A landscape with many valleys, sampled at points; each row gives a point and its height.
From any point a ball rolls to the lowest of the 5 points nearest to it. It stops when none of these is lower. Distance is the straight distance between rows; heights are no part of it.
lipoz (h 644): [-30  46 -42  55  -5 -23  14  41  19  30  24  18 -12  -9  32   3  18  50
  62 -39  15   3  38   0 -19 -54  24  -9  77 -19  -4   7 -17  37   4 -30
  13  24   9  11 -11 -35  15  59  71 -37 -31 -17  -6 -31  40 -10  -3 -43
  57 -10 -67]
gufab (h 787): [-24  -1  -5  -1  15 -26  55 -16 -10   9 -14  -3 -26  16 -10  17   6 -14
   6 -10 -61 -18 -39  21  32   6  -6  15  -8   8   9 -33 -31  -5 -23  21
 -14  -8  42   9   1  31  -4 -34  -8  11 -48  -6  21   8   0  21  62  20
 -32 -20  14]
Lapil (h 402): [-18  -2   1  10 -17  44 -42  12 -16  -8  10   1  -8 -35   2 -22  26  18
   8   7  65   1  63 -33 -50 -48  24 -21  34 -26  27   2   0  54  35 -19
  10  26  -7  -3 -10 -39  26  36  14 -14  11   4 -21  -8  -7 -37 -48 -24
  49  51 -40]
meb (h 109): [ 22 -26   8 -38  12  19  -2 -16  -2 -40 -19 -43  38   3   5   4   9  -7
 -31  17  29  -1  12   0 -13   1   6   8 -29   2  -8   0  13 -17  40 -12
  30   4 -25 -36 -15 -37  14  -2 -24 -22   6   1 -19  14 -38 -14 -18  -1
 -14  19  -1]
nebag (h 100): [  0   5   4  17   1   5  -6  31   4   0  28   9  -8  -8  -1  -8 -17  37
   9  22  19   7  11 -16 -49 -16  26  -3  43  31  21  -3  -4  -5 -31 -16
 -11 -17  -6  18   1 -46 -14  21  27  11  21   4 -19  29  48   2 -11  -7
  25  -7 -17]
lilam (h 720): [-54  28 -16  18  17 -43   8  20 -11  11  20 -10 -40  17  13  33 -44   0
  14  10 -61  -2 -27  38 -17  15  12  -3  42  61  52  -7 -47 -28 -65   4
 -59   3  28  19  14  22   5 -35  -5  27 -25   0  17  33  41  13  53  21
 -35 -60  16]
mun (h 489): [-13  24 -14  29  31  -9  35   0  46  33   5  22  -3  -1  22   6   7  20
  60 -55 -25  14  17  23 -14  -3  -5   0  24  24 -42 -11   9  49  -1  -1
  10 -23  -1  -3 -30 -77 -26  14  38 -34  -2 -41 -22 -21  20  20 -16 -44
  34   2 -37]
muf (h 336): [  4   1 -21  15  -6   6   9  10 -48  19   9  -4 -10 -16  11 -14  -9  -2
 -27  20 -27 -18  -7 -30  14 -16 -12  26 -18 -27   8  18 -35 -22  24  -8
 -16  15  31   6 -19  50  37 -11  -8  -8 -58  30  46 -14 -16 -10  -1  -2
  11  16 -18]
pali (h 368): [ 26  -3  56  -7 -48 -31 -47   6 -18  17  19   8 -13  21 -13  -8  10 -39
 -17   6 -13  46 -50 -10  21  46 -20 -15 -40  11  42 -46   7 -32  -4   2
 -19 -11  21  15  14  67  -4 -26  -8  18  46  41  38  12   4  -2  -2  20
 -25 -16  75]
Daza (h 223): [ 15 -18 -52  -2  -4  17   5 -31 -41 -25  -4 -22  20  -8 -18 -13 -13  -8
 -39  10  24 -23  -9 -14  42 -11 -11  17 -25 -51 -23  44 -21 -21  54  29
  15  45 -24 -11 -23  43  29 -30 -26 -39 -71  -8  40 -14 -55   7  18  32
 -37  35  14]
sovat (h 362): [  2  21 -16  17  47 -10  31   9  50  25 -13  37  -7  27   3   3  12  33
  70 -70 -56  17 -22  17  -8  21 -16  18  22  45 -54 -15   3  53 -28 -10
 -20 -40  -5  -6 -13 -44 -33  -4  20  19  27 -31 -41   2  29  35  19 -29
  23 -18  -9]
gebe (h 59): [ -6  15 -18  21 -77  17 -37  26  -4  65   5  -2 -34 -43  11 -37  26  18
  11   2  61   2  42 -34 -34 -15  36 -21 -28 -44  32   2  -1  19   6 -30
 -31  22  -9   4 -15  25  30  32  48 -65 -26  39  23 -41  24   3 -12 -40
  79  55 -43]
fako (h 671): [ -6  -1 -11  46  -2  -3  13  16  16  24   0  11   0 -16  29  -2   5  19
  33 -25   1 -12  21  -1  -2 -12  15  -5  31  -6  -3   4  -2  10  13 -17
  10   4   4  25 -24 -26   9  25  41 -20 -35   3  -7  -4   9   5   5 -50
  59   7 -36]
zopez (h 178): [-13   7 -32  23 -29  47 -27  33 -38   5 -11  -6  -5 -25  19   0 -14  18
 -26  52  45 -18  39 -28 -11 -45   5  -7  -4 -47  17  32 -56 -20   6 -18
  20  31  18   7 -12  33  47  21   0  -9 -58  21  22 -21 -32 -11 -12   0
  25  28 -14]
fif (h 599): [  0  10  -1 -15  31 -16  13  10   5 -14  10   6 -17   2  -3   3  -6   3
  -6  27 -16   2  -8  12 -11  -7   9  15  42  30  22 -11 -34 -32 -49 -14
 -23  -8  16   0  16 -21   0  -9 -21  46  10  24  -9  17  26   7  31   3
   0 -33 -10]
pebil (h 727): [ -7 -27  -7 -21  -5  21   5 -20  43 -29   1 -26  20 -13  32   1  23  -5
  40 -33  73   7  52  -4 -28 -44  -9 -19  14 -18 -20  39  55  55  50  17
  49  21 -29  -8   5 -99  20  76  19 -34  23 -44 -23  10 -22 -35 -52 -21
  16  30 -25]
dudi (h 358): [ 12 -40  33  -4   2 -21  13 -27   2   0   5  17  12  33 -18  36   6 -41
 -19  -3 -33   2 -55  14  15  58  18   7 -25   6  10 -36  11   4   0  12
 -12 -31  14 -25   4  31 -37 -41 -23  42  15  -1  21   2  -6  -4  40  27
 -36 -37  56]
rol (h 258): [-16  26 -34  27  51 -27  33  21  51  12  11  11  -6  14  10  17 -22  46
  72 -14 -51  27  -6  28  -6 -18  -7  22  59  53 -39  -7 -11   3 -37   1
 -15 -28  -1   2  24 -83 -36  21   9  20  20 -24 -49  25  35  13  29 -22
   3 -49 -16]
lamu (h 103): [  0  12 -12  13   6  -3  29  12 -26 -16   7 -24  -5 -17  19  -3 -14  18
  -4  17   1 -16  -2 -18   3 -26 -18  22  -4 -18   4  38 -24 -36  -8   9
  14  18  17 -17  -3  21  27   2  -9   3 -32  18  -7  16 -37  -8   3   5
 -17  15 -15]
zev (h 294): [ -9  -5 -28  31 -18  23  -1   6   1  16  13   3  -3 -25   5 -22   6  21
  -3  -2  35 -24  37 -15   0 -20  20   3 -18 -31 -25  36   9  21  28 -23
  14  17 -21  -1 -18  23  15   6   3 -52 -25  15  11 -44 -14  11 -23 -22
  35  34 -39]
nofam (h 439): [  8  -1  -8  -4  37  15  41  -3  20  -2  -4   3  13  12  12  26  -6  15
  40  -7 -36 -23  -1  -1   5  -1 -15  25  -5  11 -22   8  -6   3  23  23
  12  -8  11 -21 -49 -21   0   5  -6  -4 -22 -25 -17 -14 -14   8   8   0
  -6  14  -2]
vos (h 232): [ 24 -17 -26  -5 -34  28 -28 -39 -35  -6 -19 -37  37  23 -20 -21  -6 -34
 -54   6  35 -24   1 -32  37  24  -5 -18 -68 -52 -13  49  20 -14  61  -1
   2  47 -57 -36  11  43  31 -39 -46 -53 -33  13  62 -21 -50   8   0  32
 -21  37   4]
Ripa (h 192): [ 10 -22 -32 -27   8  10  13 -17 -12 -34  -8 -42  38   8   4   8   6   3
 -22  11  18 -26  22  -6   6  -3  14   6 -44 -38 -20  29   5 -17  34  18
  43  39 -21 -35 -29 -14   2   3 -31 -24 -20 -11  14  -4 -64   6 -18  32
 -17  36  15]
Tuti (h 113): [ 28 -12  39 -56  12   0 -30 -36  -8 -43 -18 -16  12  18 -17   3  33 -38
 -43  12  16  17 -13  19   0  26   0  -1 -37   1   8 -12  40 -17   8   7
  29 -21 -16 -15  28 -14   2 -26 -36  18  32  -5  -2  25 -18 -15 -13   7
 -41   0  47]
zud (h 248): [-18  27 -11  31  26 -15 -13  55  25  27  23  12 -31   1   8  -2 -24  38
  41 -21 -31  18  -3  12 -39 -21  14 -15  80  58  -8 -12 -12  14 -35 -11
 -37 -10  10  -1  32 -53 -21  24  21  12  19 -23 -27  13  46 -11  25 -20
  40 -20 -48]
Sirim (h 566): [-10  -9  22  -7  36 -23  52 -23   6  -6 -17  -2  -4  43 -14  42  -3   1
  20  -9 -46 -13 -50  22  32  15  -7  20 -14  -6 -22 -11  11 -13  -7  33
  30 -19  17 -20 -17   3  -7 -32 -13  24 -14  -6  34   0 -25  -4  29  30
 -58 -47  67]
Dila (h 146): [ 13   6  17 -10  29 -14 -15  14  21  -3   1  26 -22  -6 -28   9 -28  29
  26  -9 -12  -6   2  28 -26 -31  -7  -6  57  82 -35 -14  10  28 -58 -24
 -22 -24 -10   1  23 -76 -47  14  18  32  84 -12 -71  23  50   0  -6 -23
   1 -25 -15]
Kibun (h 662): [ 14 -14  42 -50  17  -3 -17 -12  18 -18 -12 -17  17 -10 -23   2   0 -17
 -27  10   1   2 -16  25   4   8 -14   2  -4  38  24 -26   9   4 -32  -5
  -1 -26  -6  -1  -4 -23 -28 -19 -23  39  49  -4 -38  19  23  -3 -13  -5
  -3 -25  -9]
gege (h 186): [  3  15  -6  16  -6  10  -2  -9 -51 -25  20   5   6  -8  26   4 -23  -2
 -21  44   2 -14  -4  -2  10  -2 -13   1   9 -16  29  19 -58 -75 -25   8
 -12  11  26 -13   7  40  21 -20 -14  27 -41  12  17   6 -11   6   6   7
 -43 -18   3]
puzu (h 64): [-10  43  -4 -51  72  -2  44  17  11 -14  12  34   0   2 -30  25 -15  37
  22  -7 -25  22   1  25  -6 -11 -14  24  29  48 -31   1 -16 -11 -34  23
   2 -28   0 -16  18 -72 -21  32   2  45  40 -40 -57  31   9  13   6   3
 -11 -28  -3]
siron (h 780): [  2 -18  16   5  24 -14  28 -12  31   7  -1  14  -4  19  -6   7  16 -33
  14 -37 -58 -22 -20   1  24  15 -10   4 -32  26 -28   1  17  24  23   4
   1 -38  -7 -31 -16  -9 -30 -10 -10   2   1 -34  -7 -17   4   1  13   2
  -3  10  18]
Fer (h 858): [-28  -9  17 -57  11  -5  62 -66 -17 -30  -8   5  -8  66 -36  63   9   9
 -30 -23 -31  -8 -49  81  43  31  13  16   8  -9  11 -24   1 -57 -35  69
  35  -4  43   0  33  21 -12  -1 -32  81   5  -5   5   3 -43  12  39  41
 -98 -76  80]
Nodom (h 665): [-30   6  15 -18  10 -20  22 -15  -2 -19  18  13 -27  36 -14  42 -18   9
 -12   6 -46   9 -40  54  13  21  -4   8  27  39  16 -21 -21 -49 -42  34
 -11  -2  26   6  30  29  -6 -36 -13  62 -15  -9  -9  18   2   9  29  33
 -52 -49  13]
duzik (h 501): [  8  13  11   6 -25 -32 -23  12 -24  38  -4  22 -21  -2  15  -5  -7  -9
 -11  27 -46  -1 -32  -2   9  29 -20   3 -19   8  23 -13 -24 -17 -29 -21
 -32  -1  21  26   8  85  37 -34  12   7  -8  40  42 -18  11   3  29  30
  -6  -8  23]
roguf (h 575): [ 12 -35   7 -16 -21  21 -27  -5  26   5  -1 -19  14  -9  14 -16  19  -5
  11 -19  34  -5  52 -24 -22  -5   1 -13 -26 -17  -3  23  30  21  54 -33
  18  -3 -22  -6 -25 -31   1   5  25 -42   1  -9 -24  -7 -11  -1 -39 -20
  21  40 -31]
Debe (h 322): [ 26  -8  -3  14 -33  21 -59  11 -25  52  -8  -4  -5 -36  15 -47  12   3
 -31  48  55   4  43 -16  10 -14  12  -9 -65 -44   6  29  11 -14  21 -34
 -34  19 -13  21 -14  59  41  -9   8 -36 -23  58  44 -42 -10   0 -16  -2
  43  49   3]
nupag (h 112): [ 22  -7   8 -48  28  10  15  -4  28 -59 -24  -9  27   8   2  14   4 -11
  -8 -15   5  -5  10  19   3  19   7   3 -15  -5  -2  15  14 -25  13   6
  23  -6   8 -10 -11 -30 -24  11 -44  12  22 -26   0  22 -24   0   8  23
 -23  -2  18]
zimar (h 285): [  7   5  -2 -10 -55  27 -40   6 -67  41   5  -1  -2 -25 -14 -37  -6 -15
 -47  40  37  16  19 -27   3   5   1 -16 -42 -31  17  21 -19 -51  13   2
 -32  20   2  18   5  74  41  -4  -4 -20 -27  58  59 -31   0  11  -3  15
  -1  46  29]
bero (h 247): [ 14 -18   2 -13 -48   8 -34 -32  -8   9 -26  -3  38   9 -24 -25  12 -51
 -23  -3  -5 -22  -5 -27  62  37  -1 -36 -72 -45  -4  23  48   0  61  -2
   0  34 -54 -25   6  79   7 -45 -35 -60 -11  13  54 -24 -54 -10  -4  14
 -22  13  27]
Pok (h 339): [  -2    2  -24   -4   37    0   40   14   28  -10    9   14   23  -11
   20   23   21   14   67  -22   12   13   20    6  -27  -33   -5   20
   48   12  -31    0    4   41   -8   29   33    0  -27    0    2 -101
  -17   51   18    2   26  -38  -61   14  -14  -19   -9  -15    6    6
  -37]
Lifi (h 497): [ 10  -2  33   2   5 -28  -6   2  60  16 -16  11  -3   8  16  -5  29  -1
  45 -65 -18 -12   0  -5   1  31 -18  -4   2  41 -37 -18  35  59  -8 -15
 -22 -43 -21  -4   3 -19 -49 -23  30  -4  29 -21 -38   3  31   5 -32 -43
  32 -21 -22]
peza (h 204): [ -6  -3   6 -34 -35  29 -52 -14 -24 -11 -26 -43  36   3   0 -30   9 -26
 -37   4  52   7  33 -19 -13 -11  12 -13 -61 -40  21  28  21 -12  49  -8
   6  28 -17 -20 -11   5  45 -14 -13 -38  -8   8  32  -5 -32  -7 -30  20
   4  55  -3]
Feto (h 628): [  -8   15    3   30   -5   11  -21   37   25   -9   24   23  -20  -33
  -14  -20   -4   39   22   29   62   24   54  -19  -54  -65   -3  -12
   85    4   17  -13   18   28  -23  -22   13   11    3   20   32 -105
   11   67   13   13   41  -25  -28   23   45  -36  -62  -35   36  -15
  -29]
buz (h 245): [-10  28 -24  18  42 -29  -4  34  10 -12  30  30 -23  -6 -25   7 -47  54
  16  24   7  19   5  24 -41 -36  17  18  85  56 -12  -9   8   2 -46  -8
 -15  13   5   5  35 -97 -38  42  19  18  51   2 -58  41  27 -19  10  -3
  11 -49 -34]
Nor (h 530): [-18 -19  11  18 -17  -1 -40   1  32  -5   7  17   7 -15  -5 -27  30   5
  23 -23  36  10  50 -26 -40 -40  20 -39  51  -1  19 -15  39  57   6 -32
  16  -6  -7  21  -2 -58 -10  60  32  -6  26 -17 -25   3  28 -28 -54 -49
  44  11 -35]
Rabur (h 517): [-22  12  -4   8  20 -36  25  34  16  42  -5  11 -30  19  12  24  -7   5
  37  -7 -52 -10 -22  20  11  21   4   5  50  53  -2  -7 -22  10 -32 -13
 -38 -26   8  23  -2   6  -2  -7   7   0 -22  -8   5  11  39  14  40 -20
  24  -7 -20]
bil (h 399): [-20  24 -66  17  13  15  50   9  37   5  23   9  19  -9  23   5  30  35
  74 -59  25   8  23  11 -21 -56 -13  12  13 -45 -29  14   3  32  39  35
  43  30  -5  -1 -21 -49   1  62  35 -61 -10 -33 -17 -15 -28   6 -25 -17
  18  14 -57]
dab (h 282): [ -4   8  -7 -19   3   7  17 -53 -35 -41  -6 -24   2  23  -3  12 -18 -32
 -36  20   1  -8 -12   9  11   9  -7  16 -15 -20   8   1 -27 -32  -9  17
  41   5  16 -16   6  39  10 -21 -54   7 -24  -9  32   0 -39  -8  10  30
 -65 -20  28]
rifo (h 573): [ -3  16   4  31 -18  -5 -21  24  19  22  23  -9 -24 -32  17 -32   8  19
  23  -7  11   1  25 -16 -43 -26  18 -15  46  14  20 -14  15  36   5 -31
  -9   4 -19  36 -11 -18 -11  30  46 -20  16  11  -4   6  47 -13 -34 -28
  81  16 -40]
Nit (h 272): [  8 -15  -6   9  -4  -1  11 -16 -11  26 -14   9 -23   4   9  -8  -2 -24
 -30  10 -17 -31 -16 -27  38  26  -2   6 -29 -29  11  13 -10 -10  20   1
 -13   4   2  -3 -10  99  19 -37  -6 -26 -36  23  48 -32 -25 -11  25   7
 -14  11  19]
keref (h 351): [ -4  -7  54 -44 -25   1 -20 -49  -7 -42  -3 -12   3  32 -44   7  -1 -21
 -75  32  28  31 -38  12 -13  27   1   4 -45  30  22 -33  25 -42  -7  -4
  -3 -16 -19  -7  42   4 -31 -21 -29  75  49   1 -20  33   1  14 -20   1
 -66 -33  53]
tuv (h 484): [  5  -4  55 -30 -14 -15 -34  -7   7 -16  -4  29   7  -8 -23   2 -22 -48
 -23   0  -7  10 -47  11   1  48  -1 -21 -29  40  12 -51  18   2 -33 -21
 -20 -22  21  14  20  32 -45 -44   7  40  63  11  -2  13  26   5   8  17
 -36 -37  48]
Nezot (h 652): [-23   3  23  -9 -33 -25  15  -4 -21  15  29  17 -32  37   6  43 -25 -24
 -18  19 -47  -8 -78  18  24  25  -1   5  21  14  38 -24 -18 -26 -35  18
 -29   4  50  21   3  80  -9 -34   3  45 -13  28  24  13   2  -6  23  36
 -24 -56  49]
Ninan (h 283): [ 11  -9 -26  -2 -14  21 -31  -9   0   9 -23 -41  42 -10   8 -44  36 -18
 -18 -17  16 -20  36 -11  19  25   8 -37 -59 -28  -4  30  27  12  70 -14
   3   8 -41 -21  -6  20  14 -16  -9 -84 -11  -9  29 -21 -21   9 -26  10
  11  42 -27]
teres (h 56): [  6   1   9  23  14 -28 -23  46  39  34  -2  23 -34  -7  -1 -12  -9  20
  41 -22 -35  35 -22  -2 -22  38  -2  -5  54  76  -7 -44  17  20 -47 -44
 -41 -17 -12  22   5 -33 -37  -2  36   4  44  -7 -30  41  62  11  13 -34
  51 -26 -28]
zep (h 246): [  5 -14 -69  17  -9 -13   4 -50 -27 -14 -28  -7   3  25 -41  -9   5 -17
 -45 -23 -24 -53 -10 -29  95   6  -2  12 -51 -39 -33  32 -28  10  64  31
  34  47 -45 -18   7  80  24 -35 -27 -57 -60 -12  72 -38 -61   3  52  47
 -32  25  13]
dofi (h 378): [ -9  36 -20  -5  24 -26  21  18  -7 -17  20  27 -37  21  -6  36 -42  12
  -8  25 -20  18 -21  34 -10  -7  -2  14  67  58   4 -15 -23 -32 -82   5
 -31  -4  38  15  30 -33  -5   0 -12  53  12  -7 -47  56  32   8  27  23
 -31 -46  12]
sotun (h 616): [  0   9  -4  17  22 -15  -6  27  -4  -1   6   4  -7 -11  10  -9   0   4
   2  23   4 -15  36 -34 -23 -21   7   5  15   0  17   2  -9   0   0  -5
 -17  -7  12   6 -17  -7  -7   4   3   6  -2   7  -3  10  15  13   6 -13
  19  12 -34]
maz (h 98): [  7   0  -4  31  22 -31 -38  42  38  18  -3  36 -41  -1   5 -27 -46  22
  23 -18 -11  20 -16  18 -43 -13  -7 -34 101  70  -5 -35  18  53 -56 -35
 -24 -22 -14  30  43 -52 -39  28  39  18  50 -20 -53  27  55  -9 -10 -33
  49 -21 -33]
laz (h 650): [ 20 -11  30 -18 -30   4 -27  23  -6  -2   3  -6   3 -21  -9 -23  -1 -26
 -18  30  14  11   8  -9 -20  20   0   0 -13   2  25  -6  25   6 -35 -17
 -31  -9 -10  12   7   2  15 -23   2  27  24  11  -5  23  23   2 -15  -8
   6  16   4]
gime (h 257): [  3  -7 -16 -39  34  22   9  -6  19 -32  -8 -45  42  -8  11  17  28 -17
  13  10  21  -6  33  16 -36 -17 -14  17  14  -4 -42  16  15  -2  39  26
  47  -6 -23 -36   1 -53   9  20   6  12  42 -21 -31  27 -35  -2 -45  16
 -11  33 -20]
nutu (h 532): [ 31 -12  39   0 -46 -40 -42  22   2  21  10  -1 -15  -1 -21   2   6 -28
  -7  13 -13  20 -17 -14  10  42 -15 -11 -31  13  24 -27   6   0  -7 -30
 -32 -24  -4  11  -4  44  -3 -22  16  -8  26  42  10  -5  45  -8  -2   7
   8   2   5]
bila (h 101): [  3  14  60 -18 -31   5 -20 -35 -21 -48   5  12 -14  50 -30  29 -12 -28
 -66  33 -12  29 -50  55   4  29  18   7  15  27  51 -41  10 -46 -33  39
   1  -5  43  10  34  57 -16 -29  -2  83  28  -1 -14  24   4  -5   0  17
 -53 -46  75]
Vas (h 504): [-21   6  -2  69 -56 -13 -17  31  -3  45  -3   5 -15 -32  24 -49  27  19
  30 -37  64  22  55 -47 -31 -27  13 -38  27 -43  43 -18   8  73  10 -53
 -19  24   6  36  16 -18  38  59  50 -49   0   7  -4 -59  59  -9 -33 -19
 105  23 -55]
tek (h 108): [ 18 -11  51 -38 -12  31 -30 -26 -25 -35 -13 -28  44  -4 -22 -12  -2 -39
 -53  25  57  14 -14 -33 -12  17 -11  -1 -46 -21  27  -3  11 -29  32   9
   9  -7 -16 -18  -3   0   8 -16 -45  17  21  -8  -3  17 -16 -13 -32  20
 -24  25  34]
vogad (h 275): [  4 -12 -48  49   3  12  28   9  -8  39  -5 -17 -10 -30  17 -17  14  15
   9 -19 -19 -42  23 -21  40 -24  -8   9 -26 -47 -34  32 -23  18  24  -7
  -5  47   3  -3 -32  51  25   5  14 -55 -38   6  33 -55 -22  33   5 -16
  13  19 -33]
fofun (h 239): [-17 -24  53 -53   5  -1  -7 -52  -8 -69 -14 -10  34  45 -28  51  25 -30
 -33  -1  -5  28 -55  44  10  67   8  -4 -34  13  16 -44  20 -16 -10  34
  30 -33  20 -13  34   9 -39 -28 -39  62  36   2  -8  17 -15   4  25  28
 -69 -49  72]
gur (h 63): [-26 -25  65 -10 -41  26  -4 -47  -8 -14 -12   8  12  58 -13  24  26 -50
 -48   6 -17  17 -64  36  39  69  22 -19 -34  -8  22 -46  18   5   7  34
   8 -21 -10   1  38  70 -49 -30 -19  33  40  -8  30   4 -12 -14  25  31
 -57 -37  96]
dabib (h 380): [ 19   4 -57  23  19  18  46  -3  19  14 -18 -21  11 -10  -1   0  11  36
  44 -19   0 -12  24 -23  17 -28 -29  18 -18 -53 -61  41   0  38  54  33
  27  29  -3 -21 -50  -2   4  21  -2 -69 -28 -22  12 -29 -52  11  -1  -6
   6  58 -23]
zam (h 455): [-23  15 -51  19  35   8  52   8  28  17  32  27  18 -15  36  19  -1  33
  50 -27 -20  -7  14  13  -5 -33  12   0  25 -24 -35  27  -9  29  19  25
  20   3   9  16 -29 -43  14  21  13 -24 -36 -17 -25  -9 -11  29   1  -9
   1   4 -52]
pupef (h 296): [  7  17  -9   1  -5  51  -8  16 -15   6  12 -25  13 -25  11 -25  13  -1
  12  14  38 -11  43 -13 -12 -15   8   1   1 -23  14  24   3  -4  16 -12
  22   2  -6  26 -16  -5  18  13   5 -30 -28  26  -7  -3  -4   6 -34   5
  16  43 -33]
Rabom (h 235): [-12   7 -31 -29  56   9  56  -4   8 -14   7 -10  17  10  16  42  13  33
  49 -22  -7   9  -5  19  18 -26 -38  41 -16  -8 -38  14 -10  -1  -8  51
  16 -10  -3 -12 -10 -54  -9  31  -9   1   8 -33 -40  14 -30  10   3  21
 -16   5   0]
Kur (h 94): [-11   3 -47  16  -8  14   4  18  -6   7 -13 -19 -17 -27  25  -7  -4  21
 -18  -3  12 -18  25 -20 -10 -30  18  -9 -10 -48 -15  31 -25  22  27  -6
  25  69   5 -10 -20  27  44   4   4 -42 -75  28  26 -32 -14  15  -6 -11
  32  26 -25]
kupek (h 478): [-25  10 -48  44  14   7  49   5  34  28   4  15   2 -18  22  -9  33  20
  68 -73  15   5  31  -7  -6 -28  17   0  21 -42 -36  16  11  65  30  -5
  11  30 -14   1 -35 -18 -22  33  51 -60 -26 -15  -2 -42  11  12   2 -29
  41  24 -61]
gavif (h 613): [ 13  -8  -8  38 -23  -6  -9  18  38  30 -10   9  10  -3  -5 -34  22  -3
  22 -62  12   3  47 -15  -6  14  12 -21 -18 -24 -29   7  34  52  46 -21
  20  11  -6  -4 -34   8 -19   4  43 -81 -14 -21 -15 -41  -1  10 -34 -42
  61  13 -61]
numev (h 612): [ -5   2  30  11   6 -12   5   8 -11  -1  -1   2   1 -21  -2   7  -3 -25
  -3  15 -16  -5 -24  -6   0  11  -8   1  -5  -2  16  -8 -17 -41   4 -15
 -23 -10  27   1 -32  41  -1 -21   5  23  -1  12  26 -11  20  11  11   3
   9  -7  12]
saf (h 684): [-14   1 -14 -24  34 -29  39  -3  14 -10  14  10  -5  31 -13  27 -20  23
  11  -3 -41  -2 -26  26  14   8  -9   8  17  18  10   1   2 -34 -19  35
   1 -29  18  -6  -8  16 -11  24 -35  38  -7 -33  -3  11  -3   3  37  27
 -38 -23   9]
mer (h 218): [  3 -24 -42  -7   5   7  33 -32 -18  -2 -32 -26   9  14 -13   5  -4 -21
 -31 -27 -26 -55 -21 -23  44  -6   5   1 -66 -41 -46  21 -19  18  36  11
  23  13   0 -29 -11  47  13 -21 -18 -38 -51   5  25 -27 -63   8  10  18
 -19  19   3]
Zuz (h 302): [  8  -8   5 -11   2   5 -29  11 -31  -1   3  -9   7  -4   9  -8 -29 -25
 -28  38  20  -9  11 -33  11  -2   3  17  -6  -6  41   7 -16 -44  -5   7
 -10  -8   5  22   7  30  20 -20 -27  33 -19  37   2   1  18   1   3   8
   3  23  17]
Kuvek (h 596): [  7  -3  25   7 -20 -30 -11  14  27  33   1  10 -40   6   3  -4  -3  -2
 -10   0 -37  10 -22  16  -4  35  -9 -10 -15  30  31 -24  -6 -15 -45 -14
 -58 -12  13   4  22  45   2 -20 -10  23  23  13  14  12  71  -1  27  17
  -7 -23  28]
rep (h 631): [ 14  -5  14  16  20   8 -12  30  26  24 -22   8  -7   0   9 -22  16 -11
  18 -22  -6  -8  29 -20 -15  20   8 -16  -3  41 -15  -6  39  40  -9 -15
 -12 -24  11   6 -20 -29 -25  -7  25 -12  34   0 -18   2  30  13 -20 -59
  46 -11 -18]
kog (h 212): [ -9  -2  -9 -18  50 -21   0  -4  47 -30  -7  44  13 -28 -48  13  -1  32
  36  -5 -17  30   3  45   3 -20 -25   7  63  59 -52 -20  34  52 -65 -18
  21 -40 -27  -8  28 -92 -66  25   8  51  91 -31 -85  31  -1   1  11  -9
  -8 -36   3]
sak (h 236): [ -4   7  -5  31 -43  21  -7  21 -61  26 -12 -15  -6 -39  20 -16  -8  -7
 -27  44  20 -25  31 -37  -9 -23  13   4 -17 -25  34  33 -48 -24  11 -18
 -10  10   1  13  -8  59  54 -10  -4 -23 -39  65  32 -29  18   0 -10   0
  33  29   2]
zum (h 453): [  8  32 -15  31   5  34   4  31 -19   2  20  21  -5 -23  26  19 -17  50
  30  32  13   5  43  -2 -27 -47   5   4  58 -19  -1   4 -44  -6 -16  -4
   5  16   3  27   0 -48  19  41  24 -18 -18 -23   5   6   6 -27 -10 -17
  37  16 -32]
Lezos (h 222): [  0  -6   1 -23   5  13  19 -56 -28 -52 -16 -32  29   8   0   6   0 -21
 -46  12   4 -30 -12   2  38  23  -3  -5 -62 -39  -4  -2  -5 -23  57  19
  37   5 -13 -27  -6  26   2 -20 -41  -2 -26   5  44 -10 -43   6  19  15
 -32   3  38]
zepar (h 548): [ 23 -34  47  -1  -5 -16  -4 -28  12  18 -21 -15   1  18 -18 -10   9 -44
 -25 -33 -16 -24 -41 -12  35  44 -16 -12 -51 -18 -16  -7  14  26   8 -13
   2  -5 -16 -11  -6  35  -7 -39 -30  -6  -4  -8  23   0  -2 -15  13  15
 -11 -18  29]
dafef (h 211): [ 13   2  50 -23 -32  18 -30 -29 -53 -48   1  -7  25  31  -9 -10 -19 -31
 -62  52  40  24 -37   3   2  26  -6  -1 -38 -32  44  -9  -4 -79 -19  34
  -4 -12  12   9  27  56  36 -26 -22  32  -9  19  30   5 -15 -33   9  23
 -42 -15  50]
pom (h 627): [-17   5 -47  56 -13  10  28  42 -39  49 -10  -5 -25 -49  43  -5 -18  45
   6  -3 -29 -43   9 -22  33 -28  28   5   7  -8  -2  33 -51   8  -3 -19
 -24  29  23  19 -24  45  38  -3  35 -64 -79  28  38 -31  -1  24  41 -23
  29  36 -22]
kudiz (h 313): [ 25  -4  55   4 -73  -2 -62  -5 -33  41   9   9   3  -4  -2 -20  -4 -42
 -29  33  13  50 -37 -39  24  25 -21 -12 -64 -37  14  -7   1 -53  16  14
 -35  -5   6  21  28  59  22 -30 -11  11   8  36  57 -20   6 -11 -17   3
   1  20  57]
Ruko (h 356): [  4 -22  22 -46  54  -5   0 -16  25 -32 -17   2   9 -12 -15 -30  21  16
  15 -15  -2  23   3  36   4  -4 -37  19  20  55 -37  -9  50  43 -30   6
  27 -26 -17  -6  14 -89 -53  56  -2  37  64 -27 -72  32 -17 -12 -36 -19
 -22  -8   2]
Zazud (h 442): [ 32   5 -14 -28  18   2  22 -24 -13 -62  32 -18  12  11  12  35 -22   7
 -14  30  -1   5 -22  19 -12 -12 -12  27  16   3   7   3 -29 -70 -12  25
  19   1   6  -8  12 -23  -8   7 -37  60 -16   3 -12   9 -36  -4   7  44
 -30 -25  15]
Boned (h 590): [ 15 -17  36 -30   2  11 -33 -18  18 -24 -11  -6  20 -21  -3 -10  16 -17
 -13  22  28  13  17  -3 -10  -9  -4  -8 -12   9  -4   1  43   6  25  -6
   7 -26 -20 -13   6 -37  -7  -1  -1  10  35  -9 -37  24  -8  -2 -31   0
   2  29 -11]
rolad (h 393): [ 12  13  35  -2 -46  -3 -19   8 -46  10  17  23 -14  16 -16  -5 -44 -14
 -23  46   1  28 -25  -5 -12  23   7  -2  -6   1  49 -15 -29 -42 -36  -7
 -22 -15  22  17   6  59  22 -25 -23  62  10  37  25  11  30 -13  19  20
 -44 -14  45]

Where does a ball stop that starts at each point below?
duzik | tek
zep | tek
bero | tek
zepar | tek
zam | puzu
kupek | puzu
